Each row is a point on a tangle of strands that fork, close into loops and nearly touch. The rows are in no order.
In the rows, 128 means zero.
Points whose rows are less than 45.2 apart are linked; no others are. Some points are linked to none.
J_595: [154 151 135 135 143 149 122 109 104 183 140]
J_187: [ 82 156 200 150 118 130 139 113  90 133 110]
J_742: [154 144 105 153 145 164 121 130 130 145 167]
J_842: [176 110  69 124 132  90 118 157 146  97 207]
J_928: [155 118  83 133 116 115  99 150 133 118 159]
J_665: [174 155  74 116 170 145 112  92 149 159 132]
J_183: [152 131  96 111 127  96  94 125 106 162 123]
J_458: [ 84 119 158 155 110 161 149 142 139  90 102]
J_955: [169  98  95 124 116  91 121 170 144  96 208]
J_49: [146 157  96 146 123 140  94 103 119 149 117]
J_975: [137 138 101 147 108 125  92 126 112 137 122]
J_850: [174 127  53 118 153 108 108 135 148 120 175]
J_579: [176 176 101 112 170 156 122  57 160 180 109]
J_478: [114  97 141 144 122 149 150 182 139  98 163]
J_569: [175 152  71 104 191 142 121  95 160 155 140]
J_268: [174 117  77  94 165 102 116 138 129 155 167]
J_926: [106 147 138 154  95 118  98 121 102 120 103]
J_924: [ 75 115 162 148 116 165 164 136 147  86  95]
J_512: [113 149 167 146 116 129 117 120  87 152 120]
J_568: [ 79  66 152  92 101 106 185 137 163  70  81]
J_325: [ 62  92 158 115 122 136 191 124 147  81  78]
J_45: [170 149  99  82 193 128 126  92 144 183 118]
J_714: [ 47 145 193 135 116 120 155 104 111  90  81]
J_870: [160 131  72 125 129 117  96 132 129 135 140]
J_151: [ 44 123 180 120 115 107 166 111 121  81  75]
J_749: [ 66  99 157 129 122 155 182 129 153  80  80]
J_602: [166 151 105  95 177 124 118  88 127 188 114]
J_258: [ 90 165 201 157 115 141 137 100  92 139 115]
J_24: [ 69  92 174 112 107 112 166 148 130  89  89]
J_369: [174 161  93  81 209 146 133  77 182 163 117]
J_285: [ 77 139 170 148  97 120 125 128 104 103  94]
J_763: [159 156 115 112 154 129 111  87 110 187 115]
J_664: [ 86 143 156 152  94 113 110 124 101 107  97]
J_393: [172 110  87 106 147 101 117 155 127 143 184]
J_912: [160  94 105 126 103 102 115 173 142  93 188]
J_2: [ 96 140 180 143 114 124 127 130  87 140 115]
J_525: [128 159 148 146 122 131 110 102  91 162 120]
J_248: [172 129  75  81 182 107 118 124 136 163 141]
J_154: [170 174 100 127 151 154 114  62 149 175 109]
J_422: [146 121 104 120 108  91  93 139 104 146 127]
J_800: [121 146 121 152 100 122  96 119 104 131 108]
J_533: [135 114 129 134 115 122 115 158 109 137 146]
J_949: [117 139 166 160 123 165 135 131 109 145 135]
J_353: [109 175 188 159 116 143 129  88  92 154 121]
J_672: [134 125 135 135 120 123 114 146 100 150 137]
J_466: [ 63  82 154  97 118 115 195 121 152  76  70]
J_501: [ 74 106 168 127  96 110 146 148 124  88  92]
J_783: [162 141  87 141 153 152 117 125 132 145 165]
J_113: [156 164  92 147 137 154 100  89 130 156 122]
J_83: [131  92 132 128  96 110 123 179 132  99 154]
J_726: [174 146  64  87 211 128 132 104 172 142 150]
J_500: [171 151  84  73 225 133 141  98 184 148 130]
J_340: [111 117 131 157 100 145 122 156 134  98 128]
J_711: [129  82 137 126  97 113 134 184 146  84 162]
J_843: [170 128  57 116 143 111 100 130 142 131 155]
J_732: [125 102 138 133 102 118 123 172 117 117 145]
J_48: [148 146 122 161 135 172 123 126 126 144 159]
J_217: [153 106  94 132 108 109 106 165 136 110 169]
J_671: [177 170  99  98 186 152 128  63 173 175 110]
J_716: [167 170  97 139 143 157 106  75 136 168 120]
J_551: [ 91 106 159 133  91 110 129 155 119  97 105]
J_179: [125 181 182 163 111 150 128  73 100 166 125]
J_696: [121 122 117 152  96 131 105 150 124 109 125]
J_94: [ 95 113 174 147 125 162 155 156 121 120 130]
J_213: [135 111 117 127  89  92  97 151 109 125 127]
J_209: [170 137  82  77 195 113 122 110 145 169 131]
J_379: [168 144  78 127 164 145 113 115 138 153 156]
J_571: [107 107 144 133  82 101 112 158 115 102 110]
J_548: [172 117  59 124 137 100 112 148 146 105 191]
J_190: [ 96  80 156 126 119 145 172 176 152  86 133]
J_984: [ 98  61 161  99 102 116 174 170 164  71 120]
J_570: [149 154 113 120 139 116  99  96 102 174 109]
J_406: [158 186 132 130 137 135 114  49 119 184 105]
J_430: [ 98 131 187 156 124 165 152 139 113 132 127]
J_120: [ 83  89 163 127 126 155 182 160 148  87 115]
J_132: [149 179 138 145 128 142 109  67 110 179 115]
J_38: [138 172 138 148 124 137 106  85 101 169 116]
J_814: [ 88 104 176 138 129 160 168 158 129 107 122]
J_627: [ 61 152 186 146 107 117 134 111 102  98  88]
J_399: [ 53 109 181 114 113 107 172 124 124  86  75]
J_787: [107  75 155 117 107 127 162 182 152  80 136]
J_803: [121 112 134 131  84  93  99 152 109 117 118]
J_397: [118  75 148 119 102 117 152 186 158  75 157]
J_476: [ 86  63 160  95 103 109 182 154 161  72  98]
J_311: [165 104 101 114 134 104 120 164 121 137 186]
J_615: [131 143 147 163 125 170 127 131 117 143 144]
J_688: [153 101 116 122 133 116 128 174 117 131 186]
J_754: [146 147 105 122 126 105  96 107  98 162 110]
J_457: [ 98 123 146 160 108 157 133 147 133  98 115]

A fork is a point with three links, a tip a point with one. Leave the first point through the second and follow the links. Name the first fork or tip that comes.
J_248, J_268 | J_688
J_525, J_38 | J_406
J_325, J_749 | J_696
J_672, J_533 | J_787
J_711, J_83 | J_672
J_38, J_525 | J_179

A piece is all that can be reached along the links. How many separate loops has the piece of each point below (a circle has one, a figure eight two, a Y none), and how many tips (points with one link)?
J_369 | loops 0, tips 3
J_912 | loops 1, tips 0
J_2 | loops 0, tips 2

Name the points in between on the shortest way along the links from the first point to the second, in order.
J_579, J_665 | J_671, J_369, J_500, J_726, J_569
J_688, J_268 | J_311, J_393
J_399, J_285 | J_151, J_714, J_627
J_48, J_665 | J_742, J_783, J_379
J_984, J_533 | J_787, J_397, J_711, J_83, J_732
J_406, J_512 | J_132, J_38, J_525
